A landscape with many valleys, sampled at points; each row gives a point and its height.
From any point a ball rolls to the lowest of the 2 points nearest to it. It stops when none of these is lower. Distance is the straight distance between rows; heights are no part of it.
k27 h=2.99: [152 163 143 131 113 150  71 189  96 185 156 139  97  97 149 128 157 137
 172 135]
k277 h=3.94: [150 117  67 141 155 145 129 130 102 167 172 156 139 200 114 159 140 123
 113 124]
k650 h=5.75: [130 119 119 154 109 161 140 118 124  83 169 144 166 126 132 188 119  72
 151 126]
k753 h=5.60: [105 104 136 122  76 109 118  94 142  91 106 137  72 121 118 131 154 121
  77 186]
k175 h=3.92: [155 183 114 108 170 143 138 130 149 107 172 142 170 147 152 171 106 152
 123  88]
k464 h=7.75: [124 142 171 125 115 100  53 170 141 141 125  88  96 114 142 129 124 138
 145 126]
k553 h=3.10: [103  65 144 146 164 145 129  77 122 120 114 137 103 145 169 138 156 136
 116 191]
k466 h=3.09: [191 200 139  90 142 134 111 192 113 114 128 116 104  86  86  91 148 179
 179 175]
k119 h=3.05: [147  88 124 147 116 135 192  94 153  80 121 102 138 150 152  94  87 164
 136 126]
k65 h=7.25: [ 50 170 173 112  93  92  91 145 177 145 162 112 171 110 150 127 108 108
 113  93]
k539 h=5.78: [116  94 111 160  68 119 118 117 146 122 102 109  84 174 112 112 141 129
  83 204]
k887 h=2.33: [188 109 133 148 142 182 146 169  71 151 126 112  85 125  86  86 156 148
 155 159]
k770 h=2.35: [130 157 118 116 146  96  61 209 114 163 177 100 126 115 177 129 171 219
 172 111]
k282 h=7.35: [ 99 181 190 128  97 111 107 117 158 163 154 129 160 141 190 129  94 115
 137  81]
k23 h=3.84: [128 135  68 145  76 124 116 142 134  77 141 114 111 157  69 158 130 108
  85 153]
k415 h=4.43: [134 167  80 119 122 110 138 105 139 140 118 152 162 102 126 139 123 107
 110  80]
k582 h=5.44: [115  56 173 135 149 137 154 115 119  24 117 117 143 111 199 126 121  92
 148 140]
k653 h=2.10: [196 132 105 139 133 164 169 130 101 129 140 126 154 160  77 109 103  86
 131 111]
k871 h=4.50: [172 113  72 150 145 128 160  88  74 160 141 154 139 163 132 152 157 134
 126 101]
k998 h=2.37: [107 160 168 139  99 131 101 128 146 125 104  84 170 160  80 118 122  93
 118 112]
k861 h=5.29: [ 87  60 140 154 149 120 117 119 128  64 154 110 121 123 212 142 121 134
 132 141]
k279 h=3.71: [147 134 137 131 127 125 118  99  74 119 107 138  86 118 113 184 148 149
 116 101]
k233 h=3.48: [121  94 143 138 137 137 116 121 134 117 113 109  96 136 124 134 120 149
 114 146]
k219 h=4.32: [101 176 116 119 131 115 140 118 171 111 152 112 185 171 129 138  86 139
 112  79]
k185 h=0.48: [172 130 123 170 174 148 116 143  90  92  95  96 134 124  84 122 188 162
 169 130]
k445 h=1.19: [106  81 181 112 104 144 191  86 119 145 137 145 130 158 147 154 106 124
 130 109]
k188 h=3.52: [ 84 104 134 133  68 106 147 108 148  89 120 130 143  95 157 127 130  56
  90 151]
k85 h=3.59: [131  96 140 157 124 166 133 164 136 154 161 129 115 105 168 116 100 105
 149 153]
k158 h=8.46: [ 68 146 173 136  73 115 101  96 114 121 125 139 101 125  85 167 168  94
  94 139]
k690 h=7.66: [141 153 172 121 157 121  32 203 126 149 138  86 146 157 118 147 129 138
 143 102]
k761 h=3.07: [127  95 111 110 137 160 134 165 132 182 124 127 100 172  75 109 106 132
 114 182]
k18 h=7.14: [ 63 155 129  76 117 104  96 170 171 151 158 131 164 119 102 139 122 134
 109 107]
k607 h=6.14: [114 145 114 153 141 154 103 126 136 106 171 137 132 115 167 184 135 103
 143 144]
k581 h=2.31: [113  57 139 113  91 114 175  95 123 124 114 157  72  92 162 129 124 133
  97 141]
k927 h=2.09: [148 169  96 137 133  96  82 175 115 120 166 101  97 129 134 142 159 226
 136 116]
k505 h=2.02: [182 158 128 112 151 107 153  82 106 112  89 104 105 164  76  80 117 120
 118 104]
k11 h=2.39: [ 89  55 128 162 161 140  94 120 120 139 100 153 150 147 190 130 169  92
 133 209]
k274 h=3.15: [ 80 132 173 137  95 100 115 100 132  88  87 107 154  82 172 106 139  24
 124 148]
k438 h=5.40: [ 76 115  85 116  66  82 101 111 134 127 111 152  67 112 123 165 145 135
  82 153]
k857 h=1.73: [159 154  77 173 106 120 113 172 104 102 164  90  87  94 115 144 170 178
 146 126]
k357 h=4.35: [152 180 125 146 143 142  99 171 164 113 125  99 123 122 128 101 130 147
 179 174]
k898 h=2.82: [ 99 134 169 154 111 124  88 122 140  96  87  99 141 110 126 116 128  74
 136 150]
k406 h=2.26: [150 143  93 123 137 140 131 125 133 115 104 134  86 137  66  89 117 134
 142 205]
k839 h=6.12: [ 98  81 163 114 173 176 136 125 136 133 140 144 148 153 129 183 120 100
 136 147]
k169 h=2.15: [145 104  71 136 105 105 113 124 123 139  84 136 129  99 122 124 166 121
 121 146]
k88 h=3.06: [158 145  46 140 140 105 144 122 127 162 147 123 128 148 136  68 129 166
 120 115]
k126 h=5.79: [174 145 146  86 178 158 157 155 121 117 128 133 141  96 119 113  91 167
 129 101]
k469 h=8.60: [123 131 149 127  88 112  97 102  75 153 108 146 123 149  94 163 170  71
  89  96]
k453 h=4.01: [152 116 150 109 135 144  94 117  81 121  86 143  65 116  86 172 168 126
 139 155]
k675 h=8.24: [ 78 183 208  93 129 109 147 100 158 144 153 157 169 131 109 114 110 151
 129 101]
k557 h=5.12: [155 109  93 144  68 143 164 142 128  84 142 140 171 120 111 161 130  51
  97 134]
k97 h=3.46: [163 138 141 130 121 154  88 163  95 183 166 123 103 135 124 161 134 105
 134 108]
k711 h=2.17: [153 173  94 176 102 130 143 140 112 117 180 109 106 123 140 110 122 153
 137 113]
k162 h=4.90: [151  84 116 135 123 128 158  96  98 128 134 161 146 119 162 185 136 130
 126  71]
k436 h=5.25: [ 78 132  89 132 104  73  99 109 169 106 112 133  73 103 147 148 107 173
 103 144]
k17 h=8.00: [115 132 178 111 145 134  97 137 125 197 121 124 153 153 160 113 121 144
 124 115]
k602 h=2.78: [110  84 159 119 107 123 180  56 112 126  70 151 121 143 117 118 158 107
  90 162]
k9 h=7.44: [110 165 191 140 149 122  82 128 160 111 160  90 151 134 197 122 102 135
 156  96]
k154 h=5.98: [ 87 121 103 166  91 118 106  97 148 149 138 131 105 188 138 121 140 136
 110 174]
k951 h=2.04: [125 118 179 117 156 106 136  66 141 106 112 115 118 144 160 146  90 163
 124  65]
k490 h=3.08: [102 151 102 125 110 134 125 121 137  98 115 130 100 173  49 145 136 109
 120 191]
k338 h=2.40: [175 177 113 114 201 126 112 142 117 125 118 111 142 151 117  90 135 167
 147 134]
k361 h=1.83: [164 136 181 127 135 143 123 132 106 113  89  90 157 144  85 135 110  93
 123 102]
k956 h=4.69: [116 193 112 117 116 122 119 141 164 136 187 110 147 199 119 110  94 131
 114 134]
k284 h=3.88: [122 129 149 152 134 124 114 162 137 146 145 118 123  70 190 102 120 138
 152 109]
k524 h=3.97: [ 89 124 127  98 110 119 174 121 160 164 126 145 157 136  75  83  96 113
 115 131]
k984 h=3.11: [150  88 139 132 114 182 180 124 121 179 136 147 131 122 129 122 121  88
 131 146]
k235 h=5.61: [131  68 175 117 144 141 183 108 139  75 101 116 180 103 161 127 108  83
 171 102]
k444 h=4.24: [142 129 135 121  89 129  71 165 100 123 116 121  62  92 103 168 155 118
 129 142]
k373 h=2.32: [ 87 129 168  87 155  93 109 108 146 142 124 134 125 129 141 153 108 172
  99  70]
k766 h=2.56: [117  74 117 118  94 106 168  86 140 171  90 147 109 102 165  79 110 139
 104 118]
k814 h=1.84: [ 95  66 150 116  72 114 213  61 131 133 132 171 104 150 194 142 128 115
 120 129]
k403 h=2.69: [164 156  94 157 106 154 180 107 135  94 173 136  98 136 128 142  97 122
 134 136]
k776 h=3.13: [ 77  84 153 116  76 112 189  72 135 144  88 164 165 149  92  99 149  89
 109 130]
k283 h=5.80: [ 88  59 175 110 184 151 138 129 124 114 125 134 159 110 165 138 112  84
 155 113]
k420 h=1.75: [190 123 154 124 129 136 176  93  92 110  73 108  84 104 104  79 113 135
 132 102]
k945 h=4.26: [138 111  92 121 118 119 167 107 125 145  92 119 147 155  70  79  98 109
  81 120]
k192 h=4.98: [129 141  86 161 127  96 137  94 141  69  98 130 136  56 188 119 135 116
 143 121]
k471 h=4.77: [117 173  79 143  95 103 135  90 166 138 124 150 141  70 176 120 130  89
 143 115]
k789 h=8.34: [ 60 149 172 119  99 111 137 101 147 119 146 134 121 134 104 144 108 122
 107 121]
k214 h=7.89: [114 137 134 133 103 107 100 120 110 183 123 109 118 171 120 115 111 128
  99  97]
k194 h=3.60: [ 74 117 110 130  54 105 172  97 167 117 119 159 171 118  96 114 140  77
  91 158]
k757 h=2.95: [185 188 118  81 190 148 115 158 101 130 110 149 139  99 121  98 145 201
 160 152]
k137 h=2.28: [152 107 127 143 139 180 124 157 109 192 125 131 134 169 106  97 137  96
 142 179]
k191 h=1.21: [202 120 136 160 160 159 135 142  84  88 108  95 155 134  90 113 123 124
 139  91]
k532 h=8.13: [102 162 176  76 155 152 148 114 147 173 145 155 172 169 142 102  91 151
 121 115]
k631 h=4.21: [ 43 102 132  92 164  93  66 159 157 107 133 130  99 121 144 158 133 142
 153 185]
k111 h=4.08: [134 160 125 146 151 139 116 170 140 124 158 117  97  71 170  91 159 173
 182 150]
k500 h=1.63: [157  93  90 141 110 147 152 120 118 114  77 127 124 114  96  87 131 106
 111 171]
k792 h=1.74: [ 88 104 176 128 109 105 182  52 134  89 107 121 136 166 142 149 114 141
 115  93]
k583 h=5.97: [196 166 124 116 142 165 182 155 124 136 160 149 131  59 148  91 111 149
 151 102]
k778 h=2.61: [167 153 139 107 141 126  76 230 106 165 144 117 126  81 137 113 171 198
 191 139]
k146 h=1.45: [174 166  99 167 198 134  98 150  94 123 125 104 173 161 115 135 191 164
 173 141]
k570 h=3.12: [158 135  70 111 148 148 151 162 116 141 182 135 148 189  72 126 111 110
 101 127]
k656 h=6.94: [ 92 113 113 104 121 113  77 198 145 148 132 111 159 155  70 169 120 120
 106 125]
k14 h=3.86: [171 172  58  75 145 136 133 175 127 160 178 157 129 150  88 118 108 148
  98 127]
k240 h=3.54: [ 86 112 149 122 112 123 143  88 114 191  90 160 165 121  83 118 157  68
 114 128]
k790 h=3.93: [131  83 160 132  91 146 101 159  93 131 150 124  82 109 122 169 132 100
 100 114]
k645 h=4.59: [ 81  90 104 134 129  97  61 151 131 107 142 126  92 130 141 197 159 127
 125 169]
k164 h=2.62: [146 126 131  84 177 105 133 110 119 138 103 144 115 106 138 130 121 200
 109  59]
k372 h=4.91: [ 81  88 113 158 128 126  87 152 136 137 152 139  75  97 184 146 154 130
 151 185]
k874 h=3.34: [154 154 130 130 168 168 170 107 120 102 179 145 114 158 119 180  97 140
 127 113]
k134 h=3.61: [150 177  31 102 147 111 154 113 127 173 161 162 118 160 105  96 135 131
 111 136]
k434 h=3.14: [159 181 141  96 134  93  76 145 109 124  95 112 119  94 101 139 140 147
 116  73]
k544 h=5.15: [155 118 112 129 134 144 204  89 115 136 113 155 108 103 146 131 109 133
 138  98]
k594 h=7.54: [107 192 169 112 134 110  53 168 165 118 138 103 178 160 152 142 115 135
 133 108]
k957 h=4.44: [154  99  60 162  84 135 140 144 129  73 140 116 164 168 106 142 146  99
  90 167]
k230 h=3.45: [148 163 122 138 143  95  86 101  99 118 129 137  92  96 152 156 155 159
 140  77]
k958 h=3.62: [110 129 149 115 132 137 142 153 175 177 106 124 124 132  79  77  98 130
 105 173]
k363 h=3.80: [ 75 119 146 101 150 123  95 127 141 157 112 137  98 132 113 147 144 145
 118 162]
k972 h=5.35: [127 116 133  87 168 157 214  75 145 128 108 157 145 123 108 129  88 125
 143 111]
k86 h=2.63: [145 101  60 159 136 109 116 155 119 158 110 125 132  96 128  87 150 169
 126 120]
k424 h=2.88: [162 113 152  97 147  95 106 129  83 129  78 127  95  64 110 120 131 161
 119  66]
k810 h=4.00: [102 133  90 104 139 124 152 104 123 161  84 170 173 116  84 141 145  96
 111 105]
k267 h=2.70: [207 159 152 125 153 151 126 190  96 116 138  86  99 128  84  85 138 177
 153 123]
k564 h=6.30: [154 136 127 149 150 118 143 145 122  86 164 110 159  67 178 155 123 109
 166  68]
k846 h=7.82: [ 94 136 145 131  66  93  75 142 145 154 105  91  98 128 109 114 110 109
 103 120]
k304 h=2.27: [ 98 131 171 131 124 127 180  36 108 127 111 143 142 199 116 137 147 123
 106 137]
k587 h=5.14: [ 86 116  95 134 141  88 104  95 154 108 105 148 112  90 177 128 136 156
 135 112]
k425 h=6.69: [152  93 103 133 136 136  90 205 122 137 128 118 151 128 101 154 133 117
 140 126]
k799 h=2.81: [118  85  90 146 105 112 179 111 157 146 107 132 143 159 153  63  85 148
 117 120]
k725 h=6.44: [ 78 137 150 119 182 141 115 108 153 114 148 156 149 120 151 176 124 114
 148 149]
k482 h=4.71: [131 167  94 132 137 140 114 171 197 114 167 111 138 154 145 105  90 150
 139 164]
k608 h=1.15: [130  66 121 168 142 164 112 155 141 162 114 128 172 144 136 118 143  96
 146 186]
k536 h=1.98: [186 121 166 131 128 165 162 128  87 167 119 126  73 117 105  78 117 121
 137 121]
k726 h=5.58: [170 138 146  75 190 149 174 107 113 143 101 152 151 130  97 120 117 133
 139  97]
k178 h=3.47: [132 132 127 154 137 157 195  90 170  82 139 110 190 188 138 122  90 121
 139 124]
k118 h=6.15: [178 165  95 153 129 148 186 120 112 100 161 135 152  62 179 124 135 137
 180  70]
k701 h=6.47: [142 135 120 130 137 121  86 190 129  97 134 115 141  69 125 155 122 111
 143  81]
k550 h=5.13: [ 72  91 139 167 122 128 110 121 164 101 153 118 105 114 218 113 124 122
 147 184]

For each start below, name the point where the ball stops.
k789 | k570
k550 | k608
k444 | k857
k607 | k500
k482 | k608
k18 | k570
